Points on a hilly landscape, in no order, each with its height.
From any point a climber steps to the highest of the 3 points nearest to it. It stops when none of these is higher. Distance is the straight distance between rows; heights are no part of it.
q222: [ 82 191 173 127 107 100  99 137 152 129  86 141 155 134  65 166 155 139
 176 139]  h=457
q711: [129  79 133  70 141  82 146 140 127 144 159 177 125 126 136 155  93 154
 127 130]  h=553
q19: [126  75  91  75 127 141 158 151 120  80 159 170 141  92 174 106 101 102
  89 135]  h=477
q561: [120  90 126 163 200  85 133 140 180 158  88 186 164 110 170 125 109 112
 162 160]  h=514
q896: [113  77  92  87 116 121 152 149  85 146 202 121 149 115 172 119  90 144
 135 165]  h=539
q484: [151 159 117 173 107 126 143 126 135 111 121 130 117 121 100  91 164  99
 139  83]  h=544
q57: [166 112 151 114 136 109 159 137 147  99 130 210 118 106 111 123 138  94
 105  85]  h=578
q505: [129 151 142 136 133 107 120 129 131 130 138 104 125 116  98 101 153 105
 186 116]  h=598
q672: [149 162 125 128 129 168 135 113 109 118 111  67  85 157 134 119 162 120
 161  96]  h=552
q120: [165 127 116 168 116 129 125 117 117 118 116  98 136 106 115 127 135 144
  29 146]  h=303
q324: [162 119 147 131 111 103 149 115 122 146 160 150 110 126 114 131 145 135
 133 102]  h=549
q855: [119 176 106 199 119 154 147 147 143 102  86 127 142 132  83  81 158 106
 106  99]  h=390
q729: [138  90 152 126 143 114 121 109 134 177 171 142 117 138 114 163 101 155
 145 135]  h=576
q814: [146  91 146  97 121  90 137 119 122 159 170 162 115 128 123 145 110 156
 129 124]  h=556
q323: [117  82  84  83 118 147 173 164  89 125 194 149 141  95 169 128  79 127
 135 135]  h=372
q23: [165 126 117 151  96 108 135 111 116 122 134 151 127 112 124 121 147 139
  58 123]  h=356
q857: [138  85 101 109  99 121 142 131  94 130 191 130 147 111 174  99 116 137
 109 156]  h=519
q223: [ 94 198 147  85 118 126  91 125 119 116  79  84 129 157 111 119 159 128
 173 133]  h=371
q448: [ 69 196 178 125 117 151  91 127 159 140  65 145 135 164  96 188 136 116
 190 142]  h=444
q673: [119 178 120 154 101 104 125 142 128 105 112 121 147 124 100  83 176 103
 159 107]  h=593
q892: [ 92 204 149  86 129 134  80 121 127 131  73  88 122 150 115 133 146 120
 170 145]  h=382
q589: [170 136 114 172 101 132 121 106 125 118 119 119 121 121 122 130 146 143
  56 117]  h=260
q268: [ 85 176 173 143 143  91  65 123 162 151  87 130 149 118 103 166 144 115
 173 156]  h=640
q118: [ 84 196 123 173  89 124 129 148 137  81  64 153 181 143  97  80 171 125
 100 136]  h=30
q990: [127  69 117 168 178 118 141 131 171 181 118 187 130 139 162 165  77 130
 160 142]  h=479
q909: [168 160 122 125 107 174 142 114 102 121 106  57  72 167 153 138 147 131
 136  87]  h=466
q406: [ 97  82 107  90 138 114 127 151 105 166 180 133 146 112 160 152  72 154
 134 180]  h=664
q317: [111 167 117 164 126 187 138 134 132  93  63  77 117 180 136  85 147 119
 112 101]  h=262
q279: [ 80  75 108 117 132 140  83 130 116 178 182 107 147 124 182 165  53 152
 142 193]  h=613
q899: [133  85 116  85 108 100 129 123 105 144 188 138 140 115 152 125 109 159
 120 159]  h=557
q581: [111 150 147 167 135 200 137 141 136 112  71  60 111 174  91 136 118 153
  65  83]  h=279
q547: [136  85  92  89 111 129 164 155  99 116 183 149 144 109 171 103  97 125
 107 147]  h=471
q524: [142  97 135  99 108  95 123 103 114 155 184 133 118 130 138 138 112 167
 120 146]  h=548
q837: [ 85 188 163 115 118  87  87 131 140 128  99 124 150 121  80 130 160 128
 178 144]  h=555
q543: [167 122 119 156  90 121 116  96 112 118 141 103 129 120 146 120 144 145
  62 131]  h=232
q320: [125  67  80 146 181 126 139 139 179 137  87 220 114 117 186 195  77 137
 164 123]  h=443
q648: [ 96 201 141  78 119 137 112 127 109 119  69  86 117 170 124 106 160 127
 166 142]  h=366
q787: [134 171 115 170 108 111 144 149 132 104 110 145 137 118  95  76 166  91
 142 101]  h=518
q191: [166 148 116 179 107 137 142 112 124 115 114 138 116 123  98 127 153 122
  75  95]  h=465
q485: [110  83 128 100 121 113 101 112 115 176 181 123 134 130 149 166  82 166
 129 175]  h=522
q963: [170 130 134 131  95 139 117  84 114 126 150  93  95 139 139 140 153 153
 118 101]  h=45
q664: [102 190 143  80 141 140  89 123 112 139  74  73 109 155 121 114 138 107
 173 150]  h=358
q134: [102 193 126 141  91  88 114 148 132  99  99 131 154 124  95  83 175 111
 161 119]  h=442
q969: [ 91 191 114 156  94 122 116 143 129  82  77 128 161 142 110  72 172 118
 131 119]  h=206
q415: [ 95  67 118  52 144  91 132 166 137  90 146 176 131 106 153 156  93 145
 124 131]  h=357
q771: [161 140 120 172  94 144 114  98 121 108 114  94 110 131 127 140 145 143
  65  99]  h=180
q396: [100 162 119 196 132 188 143 150 145  93  78  92 135 155  85  93 151 126
  94 108]  h=264
q924: [162 102 129 100  95  90 137 109 113 138 167 157 126 121 138 124 126 151
  96 130]  h=490
q866: [123 177 123  85 152 160 117 121 107 141  96  52  98 159 128 109 139 108
 179 143]  h=478
q764: [ 94 169 164 138 147  75  81 130 151 152  97 127 157 116  91 148 142 115
 169 152]  h=503
q170: [125 125 155 146 173 114 104 118 148 163 145 104 131 126 104 124 124 107
 187 140]  h=606
q578: [132 179 116 119 131 168 146 123  98 116  89  57  87 174 151 103 156 118
 159 104]  h=515
q356: [148 157 115 201 123 153 153 137 137 114  93 133 125 120  71 117 149 124
  71 103]  h=285
q927: [161  89 107 180 132 198 169 127 109 124 179  89 165 104 156 114 118 140
  50 158]  h=338
q242: [152  96  96 124  99 136 146 118  95 129 195 110 150 108 185  96 120 139
  94 150]  h=498
q253: [159 105 110 132  86 130 113  99 101 116 173  81 137 123 181 112 139 153
  83 145]  h=527
q647: [ 65 186 175 160 121 152 108 152 181 128  74 154 154 168  93 192 138 104
 208 142]  h=419
q761: [101 205 134  74 134 146 106 127 102 155  61  75 110 169 129 123 136 120
 169 158]  h=352
q185: [ 86 199 138 141  66 111 119 139 137  85  75 153 166 153 105 101 182 138
 134 116]  h=127
q200: [151 157 125 153 106 160 133 111 115 115 121  89  97 151 127 121 161 124
 138  82]  h=326
q665: [167 158 122 174 115 119 155 134 131 117 121 159 123 115  93 103 150  89
 119  87]  h=572
q573: [ 75 191 178 133 118 128  89 128 155 136  76 144 144 145  77 183 147 128
 185 142]  h=468
q287: [135 163 130 119 136 145 111 117 124 130 124  72 108 138 109 107 158 109
 185 113]  h=577
q817: [132  83 106  75 115  97 145 150 101 136 176 140 139 114 161 118  97 147
 120 160]  h=543
q289: [110  71 102 107 173 104 128 149 147 146 112 188 125 115 151 201  68 158
 131 150]  h=588
q427: [ 93  66 101  58 160  91 130 167 142 100 139 174 125  95 147 175  87 152
 130 146]  h=463
q69: [159 114 130 109  94 134  99  81  98 129 169  77 116 133 160 136 142 161
 110 136]  h=558
q766: [123 178 112 182 111 127 133 138 130  99  94 132 148 122  90  78 162  94
 126  96]  h=454
q734: [148 155 137 148 129  87 153 152 138 114 129 159 132 102  98  85 161  83
 160  96]  h=574
q325: [149 101 157 122 133 105 138 108 129 168 173 145 113 127 110 146 125 141
 148 113]  h=570
q945: [149 147 143 141 140  86 149 147 137 127 141 154 132 108  99  94 148  97
 168 104]  h=581
q135: [155  96 106 164 118 152 139 119 108 115 156  94 152 111 155 102 127 130
  46 168]  h=367
q584: [114  60  98 114 191 117 137 140 173 132  94 213 121 112 151 201  77 155
 145 136]  h=417
q68: [163  98 113 108 123 116 142 118 118 101 125 177 135 101 136 106 128 123
  35 149]  h=359
q875: [ 80 178 115 184 117 162 138 144 138  86  61 111 162 155  89  69 169 125
  99 124]  h=244
q192: [144 185 119 105 136 176 152 132  89 145  87  43  86 175 148 104 149 122
 171 110]  h=502
q813: [159  93 101 125 101 131 141 125 101 116 168 137 149 108 174  91 123 126
  71 160]  h=475
q201: [167 139 143 108 119 163 113  87 107 138 146  75  77 147 125 153 154 139
 151 107]  h=512
q884: [144  84 100  87 111 117 150 143 104 107 160 163 136 107 171 104 108 123
  91 145]  h=513
q785: [103 148 161 142 163 101  67 121 154 153 112 102 142 122 106 132 134 103
 172 151]  h=435
q53: [174 118 117 129 113 109 143 110 125 104 125 177 124 108 123 117 139 123
  54 123]  h=405
q246: [126  73 126 158 197 108 143 136 177 171 109 191 140 125 152 142  89 118
 170 132]  h=566
q460: [136 103 154 142 167 120 120 117 151 177 161 139 118 125 108 143 111 120
 173 131]  h=631
q27: [113 125 154 169 178  69  95 128 168 162  91 160 160 108 150 138 132 110
 164 162]  h=193
q954: [137 108 159 126 171  97 151 131 153 166 154 161 128 119  97 137 122 123
 167 128]  h=634
q971: [128 165 136 162 128 202 160 145 123 111  57  58 104 191 142 112 126 124
  90  92]  h=230
q430: [132  78 128  62 119  89 139 147 143  95 145 197 121 113 147 134 108 137
 100 108]  h=320
q65: [ 83 184 173 161 132  83  90 136 162 149  75 153 153 120  88 181 146 124
 175 150]  h=489
q733: [155 142 140 123 136 159 117  94 119 139 139  73  88 139 108 124 145 119
 182 109]  h=459
q4: [ 90 206 158  81 120 141  85 118 119 148  58 104 118 165 116 151 130 118
 164 159]  h=297
q691: [157 146 131 134 109 156 121  98 112 126 134  77  84 151 128 131 162 132
 145  90]  h=414
q437: [105 174 110 187 119 172 132 139 142  85  72  99 133 156 108  74 171 115
 113 105]  h=258
q858: [150  98 116 112  94 117 121 105  96 130 185 102 139 119 170 110 129 152
 102 150]  h=504
q803: [102 162 166 141 155  56  97 139 159 151  96 150 158 112  96 153 136 120
 172 155]  h=365
q824: [104  75 112 105 149  99 127 140 135 167 143 165 127 116 154 186  61 164
 127 163]  h=687
q213: [155  99 103 167 117 163 125 113 108 108 157  66 145 112 170 106 135 135
  55 158]  h=337
q44: [136 164 113 176 115 186 139 128 128 105  85  82 106 167 131 111 156 121
 108  82]  h=255
q235: [129 132 151 139 169 105 115 127 149 159 142 121 143 115  94 111 132 108
 183 138]  h=607
q229: [113  75 130 125 139 113 106 115 137 185 164 150 133 143 150 186  68 164
 130 162]  h=538
q14: [100 168 156 132 145  55 102 145 150 141 113 139 156 105  84 126 147 117
 174 145]  h=395
q46: [124  82  87  81 119 145 170 169 101 101 178 159 139  99 182 121  88 113
 113 128]  h=511
q136: [155 157 127 152 104 180 129 109 115 110  92  62  86 163 147 146 139 139
  79  88]  h=243
q326: [125  78 145  81 155  86 154 140 145 139 143 191 116 126 126 168  94 150
 138 111]  h=455
q613: [ 90 196 127 106 104 141 113 135 123  87  74  92 132 171 134  86 178 133
 155 122]  h=667
q107: [161 127 145 135 135  99 165 141 136 124 145 173 118 111 105 112 150 100
 138  87]  h=594
q155: [160 147 133 144 130 103 161 149 131 114 124 184 127 105  97  93 153  77
 132  87]  h=586
q585: [ 98  83  90  95 125 146 149 149  94 159 210 112 147  99 164 138  72 147
 150 169]  h=426
q481: [ 91  84 100  99 133 160 132 128  88 169 211  98 145 111 171 138  73 152
 154 177]  h=309
q211: [176 130 129 149 129 116 151 124 131 109 103 187 114 102  95 126 150 112
  55 105]  h=304
q835: [ 99 187 123 124 106 120 111 135 123  92  90  99 140 148 117  85 172 120
 162 112]  h=646
q982: [116  74 121 109 160 100 132 144 143 169 140 180 125 130 141 188  74 162
 126 153]  h=668
q176: [160 156 119 168 127 127 165 144 138 107 106 177 127 101  82  99 156  81
 106  89]  h=568
q985: [ 74 199 168  94 103 123  94 126 134 125  74 125 137 164  90 154 155 142
 179 139]  h=446
q148: [127  82 148 156 174 122 124 114 159 191 150 161 128 146 127 159  98 127
 158 136]  h=630
q458: [145  91 110  83 108  96 140 133 116 100 155 182 131 110 163 114 111 124
  81 133]  h=472
q450: [164  93 101 124 129 130 156 129 113 109 139 160 146  92 148  91 118 117
  44 165]  h=329
q305: [147  87 100 161 133 211 195 132  97 134 173 130 150  97 164 127 110 139
  56 146]  h=283
q47: [139 176 113 176 135 125 163 155 140  96  74 163 147 107  72  81 159  86
 101 109]  h=278
q90: [ 94 196 123 159  87  94 125 159 132  88  77 157 171 127  94  81 174 110
 119 125]  h=141
q753: [132  96  88 143 102 208 189 132  76 134 188 151 137  99 185 133 100 143
  81 129]  h=160
q80: [133  91 153 127 138 142  96  82 134 177 166 122 108 145 122 162 105 150
 141 140]  h=597
q308: [147 157 115 203 112 154 146 136 131 116  96 128 119 129  92 105 156 107
 102  92]  h=246
q765: [ 75 199 152 106  89 108 100 131 135 109  89 124 140 147  85 128 166 145
 173 121]  h=438
q555: [106 174 141 103 146 132  86 123 126 128 100  73 125 132 101 109 148 108
 184 144]  h=582
q526: [167 107 113 134 103 105 138 121 111 112 150 157 139 105 142 109 130 130
  60 137]  h=373
q723: [114 174 131 114 124 130 101 121 121 113 115  82 119 135 108  98 160 114
 184 121]  h=585
q195: [103 184 112 179 106 137 131 153 135  91  73 129 155 132  91  70 170 107
 117 121]  h=259
q247: [165  92  99 146 132 143 156 133 111 112 153 136 151  95 154  97 119 123
  44 167]  h=315
q149: [133  89 142 101 146  89 143 126 132 162 159 170 117 128 118 154 104 149
 136 123]  h=545
q494: [150 113 162 110 151 171  97  79 123 171 150  85  84 152 133 165 111 121
 158 137]  h=621
q712: [129  85 142 124 199  97 152 148 169 160 126 191 126 117 119 149 106 129
 162 126]  h=620
q633: [144 106 157 108 142 164  97  77 123 172 165  93  91 149 132 176 114 132
 152 141]  h=571
q383: [ 90 181 165 120 142 114  59 111 152 147  83 108 135 139 121 151 131 102
 170 158]  h=319
q854: [ 87 190 160 126  96  84 110 148 142 117  96 148 153 123  73 144 160 135
 176 126]  h=492
q515: [129 139 153 126 162  67 138 155 149 136 127 149 143 104  91 105 140 103
 179 128]  h=600
q431: [ 96 174 151 115 143 109  84 122 130 140 111  90 134 125 102 115 152 110
 177 141]  h=590
q429: [166 121 141 133 115  94 150 125 130 132 153 174 112 124 111 123 146 123
 121  90]  h=575
q113: [107  65 117  80 177  94 136 151 150 133 126 188 116 117 143 190  79 169
 136 137]  h=432
q576: [138 159 131 163 116 188 130 122 119 105  72  62  98 172 134 147 123 147
  64  90]  h=251
q955: [136 159 128 169 119 189 134 123 126 104  76  71  89 170 135 122 146 128
  91  83]  h=245
q851: [ 91 185 124 156 104 147 119 141 132  77  67 107 155 160 125  71 178 116
 119 114]  h=247
q951: [121 157 116 195 122 181 140 133 139 112  86  96 119 150  89 120 139 142
  75  91]  h=292
q511: [103 185 118 155 114 170 128 138 131  85  77  86 133 164 130  74 164 115
 128 106]  h=257
q781: [132  84  81 104 119 193 190 153  99  94 168 174 139  91 179 117  97 106
  91 127]  h=415
q257: [ 84 189 146 122  86  93 106 142 131 105  98 134 157 126  86 115 174 134
 165 120]  h=431
q402: [119 106 154 146 200  79 131 145 168 161  99 166 158 100 130 129 120 108
 170 162]  h=602
q349: [ 76 201 144 136  60 107 130 136 134  91  87 168 162 148  89 119 185 138
 150 122]  h=98
q224: [132  93 151 145 200  96 141 137 169 169 134 166 136 120 116 132 110 112
 170 139]  h=641
q720: [ 92  74  95 116 149 101 113 140 122 166 149 150 141 111 167 184  53 155
 125 182]  h=680
q164: [145  87 134  75 119  76 148 134 127 123 157 182 124 116 135 140 105 141
 108 119]  h=462
q116: [131 166 113 186 110 166 132 129 130 103 103 104 118 147 111  97 165 115
 117  85]  h=242
q156: [171 122 136 140  92 111 135 104 112 136 160 145 115 123 125 129 141 145
 100 103]  h=452
q626: [160 143 120 165  91 148 117  98 120 118 122  88  99 138 134 141 154 139
  92  86]  h=110
q726: [ 83  81  89 110 137 153 125 146  94 174 197 105 147  97 170 161  55 145
 164 182]  h=495
q670: [ 76 195 157 116  80 118 121 138 145 109  98 156 156 155  67 155 170 144
 185 127]  h=451
q100: [119 120 159 143 171 135  87 108 154 165 140  92 123 134 119 129 115  97
 183 144]  h=591
q439: [159 102 147  97 136  84 158 137 138 121 146 192 106 117 123 133 128 126
 118  99]  h=375
q21: [151 113 154 119 151  87 167 141 141 144 154 169 123 118 101 124 132 108
 162  95]  h=627
q659: [ 85  59 108  59 143  95 122 161 159  61 147 183 133  94 147 146  98 151
 119 110]  h=293
q133: [135 103 155 140 157 137 104  95 152 176 159 116 112 143 116 153 106 125
 168 140]  h=617
q683: [159 104 112 114  90 100 125 111 101 128 166 132 138 117 161 114 131 151
  85 143]  h=520
q71: [174 151 131 154 125 119 156 136 129 111 119 184 117 105  97 106 150  88
 112  90]  h=580
q897: [ 78 191 173 131 121 109  70 121 156 139  77 129 145 134  86 172 143 123
 174 141]  h=505
q58: [122 150 152 158 125 194 126 133 127 107  67  45 103 169 108 154 116 154
  39  99]  h=263
q152: [108 154 136 182 136 203 149 141 143  99  69  69 118 181  98 106 136 135
  82  96]  h=270
q254: [122  71 110  75 128 121 127 139 150  64 136 204 139  94 147 107 115 110
  68 126]  h=222
q455: [148 157 116 195 107 156 132 120 128 114 102 115 115 133  95 128 151 134
  75  90]  h=361
q142: [145 159 142  97 157 172 109 103 114 158 120  61  87 151 125 131 128  94
 188 134]  h=436
q387: [153 111 140 108 107 129 111  82 111 146 180 100 101 136 133 150 142 159
 132 120]  h=540
q54: [133  91 136  86 106 139  99  89  95 154 190  79 126 128 166 138 121 165
 129 168]  h=447
q994: [158  98  94 164 115 177 153 113 105 117 173  90 158 113 176  98 131 131
  68 156]  h=403
q620: [118 124 157 139 182  75 124 144 157 159 130 146 152 101 104 118 126 104
 172 148]  h=632
q721: [ 99 182 108 184 118 136 145 157 141  91  67 137 174 134  80  70 166 110
  98 131]  h=197
q350: [143  94 111  94 100  98 141 127 102 130 185 150 138 113 167 112 117 140
  98 145]  h=542
q592: [106 161 151 131 143  91  97 136 136 136 125 100 146 117  88 109 146 108
 187 135]  h=601
q974: [139  85  87 127 131 202 193 139  99 105 164 162 146  94 168 118  97 123
  61 150]  h=248
q147: [163 108 133 122  98  98 127 101 115 146 170 140 110 125 127 137 135 151
 120 115]  h=510
q588: [104  64 109  73 124 115 115 142 156  48 148 193 143  93 144 116 112 112
  88 111]  h=226
q63: [157 155 134 104 142 175 117 101 110 154 123  59  71 159 132 145 143 116
 171 122]  h=517
q345: [142  91  99 122  94 154 140 111  92 125 199  90 150 119 188 104 125 143
 114 157]  h=473
q468: [ 89 185 153 107 122 102  84 130 136 129  98 103 142 126  90 123 157 124
 182 137]  h=579
q486: [151  99 148  79 126  93 142 135 147  90 137 209 113 120 131 140 125 124
 106  86]  h=364
q362: [130 140 139 159 118 167 113 128 122 106  79  37 119 142 102 148 118 162
  33 117]  h=249
q399: [123  87  84 105 101 164 183 147  84 133 208 142 145 101 183 121  93 132
 132 136]  h=192
q398: [107 153 160 125 165 131  64 107 148 150 103  88 125 131 128 127 124  85
 177 144]  h=397
q418: [142 157 126 194 116 178 127 125 132 101  91  86 106 150 101 129 147 139
  72  86]  h=308
q932: [150 122 125 170 127 160 113 124 116 105 124  26 141 115 128 123 123 149
  28 146]  h=287
q143: [160 119 159 113 141  92 164 149 146 114 139 190 111 110 109 121 137  99
 145  84]  h=609
q762: [129 172 119 144 115 176 145 128 119 103  83  68  96 177 148 102 156 112
 138  92]  h=496
q29: [133 176 129 155 114  96 148 159 132 104 108 160 150 105  97  78 165  81
 145 106]  h=516
q980: [164 136 147  98 144 176 108  86 115 162 143  68  73 153 129 159 125 120
 159 132]  h=550
q295: [111 143 163 136 164  70 109 136 145 155 133 122 145 104  88 113 142 105
 179 139]  h=614
q903: [124 207 118  82 135 148 128 129  84 161  68  60 101 179 141 103 130 122
 161 168]  h=334
q236: [168 145 132 162  94 133 126 105 124 122 144 115 108 132 116 135 162 133
 118  85]  h=13
q636: [119  68  88 141 159 111 122 135 155 153 110 195 124 124 181 207  61 155
 141 147]  h=497
q369: [107  78 125  94 120 128  96 101 109 174 179 107 133 132 158 158  85 161
 133 181]  h=494
q539: [156 118 144  87 115 145 100  81 104 152 157  69  88 142 149 159 140 159
 132 137]  h=547
q705: [127 184 125 101 135 156 126 122 105 126  93  62  97 157 132 103 152 118
 180 125]  h=499
q252: [115 191 123 125 118 165 144 140 109 103  66  68 113 183 159  80 162 118
 153 112]  h=480
q416: [147 169 116 139 117 175 143 128 109 110  80  59  86 174 153 116 151 124
 131  83]  h=483
q332: [116  89  92 109  97 169 173 141  69 145 213 121 139 102 181 125  93 145
 144 144]  h=109
q301: [120 112 154 158 179 107  93 116 158 172 135 116 138 128 127 132 117  99
 181 146]  h=603
q580: [168 135 126 142  91 151 108  88 109 112 134  73 102 144 155 142 153 156
  90 107]  h=61
q121: [167 149 128 115 119 162 126 100 112 127 133  70  80 146 125 138 151 128
 153  92]  h=482
q500: [149  92 146  83 126 101 140 125 150  82 126 214 116 113 130 125 127 113
  81  94]  h=461
q502: [154 131 144 128 118 133 126  97 116 140 164 100 104 137 110 136 151 142
 151 102]  h=488
q174: [128 169 123 146 119  91 130 147 133 118 126 125 139 113  94  88 161 103
 172 106]  h=537
q700: [177 122 126 150  86 114 126  95 113 119 148 116 114 122 138 127 151 142
  90 114]  h=295
q546: [111  85 145 119 127 139  84  86 129 181 174 111 126 148 158 185  79 159
 131 172]  h=437
q745: [ 69 198 171 118 105 145 107 128 158 128  78 144 140 167  74 177 158 131
 197 132]  h=458
q973: [131 170 119 127 124 154 124 127 115 112 107  76 106 151 125  89 166 114
 170  99]  h=595
q159: [114  78 106  85 109 115 129 130 102 153 188 120 143 118 158 125  97 160
 134 175]  h=536
q651: [140 123 153 126 156 153  99 102 135 162 152  84 109 138 112 138 130 108
 186 125]  h=554
q552: [129  90 150  95 121 138  82  81 112 172 184 103 117 136 142 164 108 167
 132 153]  h=449
q739: [162 112 110 167 121 139 124 117 108 112 137  77 147 103 139 120 132 138
  31 153]  h=339
q887: [145 149 134 145 131 103 133 132 132 133 147 129 121 119  97  98 157 104
 168  98]  h=587
q572: [112  72 101 140 151 113 119 134 153 179 126 178 130 132 172 200  60 150
 133 152]  h=460
q750: [117  67 124  99 193 108 151 143 169 140 117 197 114 124 127 185  92 154
 150 124]  h=484
q443: [157 139 134 144 121 124 130 115 123 132 154 117 117 130 105 116 156 118
 161  90]  h=562
q316: [116  82 127  80 131  92 130 138 116 156 164 161 132 123 144 160  81 166
 125 149]  h=592
q741: [146 146 145 132 142  78 157 160 143 115 130 173 136 102 105  94 148  80
 161  93]  h=569
q695: [124  75 130 117 174 111 146 135 155 170 135 184 110 134 131 180  78 151
 142 140]  h=619
q625: [159 108 128 118  85 104 122  94 105 136 173 117 118 126 142 135 139 152
 103 120]  h=476
q527: [168 106 132 108 105  92 147 120 115 120 148 180 121 116 137 122 125 127
  87 111]  h=441
q983: [ 84 193 165  98 125 124  71 115 138 135  76 105 132 145  97 143 138 124
 175 144]  h=413
q129: [172 154 117 182 118 136 157 126 131 118 108 158 116 115  86 112 154 102
  92  93]  h=551
q153: [104 165 132 183 136 192 146 139 137  93  63  84 134 174 104  96 145 132
  93 101]  h=267
q167: [ 95  70 103  72 151  96 136 164 124 134 151 155 135 109 153 173  61 156
 127 167]  h=648
q510: [150 143 126 174 103 169 112 111 124 105  95  64 102 146 134 152 135 148
  57  98]  h=236
q961: [135 132 151 134 153 118 110 119 136 150 152 100 118 128  95 118 138 111
 185 118]  h=604
q623: [103  79  90  71 135 116 155 168 100 134 188 134 141 101 164 134  71 138
 142 161]  h=622
q931: [129  66  98 153 199 120 148 137 179 151  91 204 126 122 169 169  87 124
 166 134]  h=506
q529: [122 182 107 186 120 133 146 152 137 101  79 146 152 117  84  75 164  94
 115 115]  h=360
q81: [152  90  97 152 113 162 168 122  99 121 183 124 152 111 177  92 122 126
  74 158]  h=445
q792: [ 87  75  94 118 139 120  99 139 117 177 169 124 150 114 175 169  51 145
 133 191]  h=676
q463: [154  89  95 154 135 189 180 135 101 125 169 125 157  97 157 105 115 128
  48 164]  h=374
q530: [123  87 144 178 187 109 116 129 166 180 137 155 142 130 139 138 104 114
 169 147]  h=659
q226: [123 166 146  94 160 154  88 109 126 156 101  67  98 149 134 126 123  88
 184 150]  h=362
q52: [120 171 114 157 105 145 126 131 129 106 109  97 127 143 115  86 168 111
 160  94]  h=616
q968: [117 151 168 148 132 207 157 142 124 115  54  45 117 194  97 130 103 152
  63  95]  h=231
q629: [103  62 119  63 166  89 131 159 160  99 128 196 122 109 134 174  97 167
 132 110]  h=241
q41: [123  82 146 135 148 122 105 103 146 193 161 148 119 146 133 177  84 153
 145 143]  h=560
q55: [122  72 138  72 165  92 148 152 156 119 134 196 112 122 132 177 102 153
 130 108]  h=332
q175: [163 103 131  97 121 112 145 119 138  85 121 201 124 102 133 121 130 117
  54 120]  h=467
q96: [123 168 133 127 127 117 112 126 125 127 123  91 122 127 102  95 161 109
 183 112]  h=589
q611: [117  76  96  66 125 108 152 165 111 106 176 157 137 102 173 125  85 128
 126 146]  h=567
q885: [101  77  98  77 141 102 134 158 113 148 173 143 144 111 158 155  67 152
 134 170]  h=658
q397: [114  74 102  60 129 106 145 164 117  82 161 167 132 102 170 123  90 125
 116 138]  h=546
q910: [132  74  83 100 132 191 173 150 119  79 162 181 145  83 163 112 105  99
  77 136]  h=469
q556: [129  87 132  93 109 123 103  92 109 168 186 103 127 130 145 145 111 165
 130 163]  h=456
q199: [127  84 110  95 103 129 120 108  93 147 201  89 140 123 168 115 104 163
 137 171]  h=470
q843: [162 104 139 104 137 122 141 124 147  83 111 213 120 101 114 126 138 106
  67  97]  h=533
q181: [135 103 164 136 160 154  93  86 146 172 157 101 102 151 131 158 108 116
 167 133]  h=541
q266: [126 147 132 184 130 175 133 133 134 110  76  66 113 155  86 148 129 157
  58  92]  h=290
q915: [114 190 125 147  93  87 122 153 134  96  90 157 154 114  94  82 167 102
 144 115]  h=321
q501: [ 99 156 168 170 166  60  84 128 166 156  85 159 160 110 119 162 137 116
 164 152]  h=250
q798: [126  74 144 129 161 109 132 119 149 182 155 170 122 133 126 168  86 158
 144 140]  h=583
q207: [147  88  84 119 108 170 179 143  94 118 182 144 155 104 182 100 102 117
  90 144]  h=351
q754: [181 132 121 154 122 115 146 115 122 113 109 163 121 109 104 126 135 126
  42 120]  h=344
q867: [114  68 113  62 124 109 123 149 147  73 148 193 137 104 156 112 106 120
  88 118]  h=238
q532: [122 101 154 155 192  91 122 132 165 180 125 148 144 120 124 125 114 108
 175 147]  h=645
q83: [102  64  93  78 131 139 143 161 133  57 164 185 139  84 165 112  87 103
 109 122]  h=474
q861: [164 123 115 166 104 142 107 102 115 106 125  66 130 121 149 129 140 144
  48 141]  h=289

For each start below, name the point where the climber stops.
q484 -> q530
q55 -> q824
q985 -> q268
q356 -> q530
q588 -> q824
q170 -> q530
q875 -> q673
q21 -> q530
q896 -> q824
q867 -> q824
q781 -> q899
q753 -> q899

Call two points neighbours if one is among the 3 nearest of the other. Go from one point of each pair to the other, from neighbour to neighbour, staying as high as possible. Name the lowest point that can't be avoided.
q899 / q530 -> q524
q530 / q824 -> q798
q69 / q268 -> q222
q613 / q494 -> q633
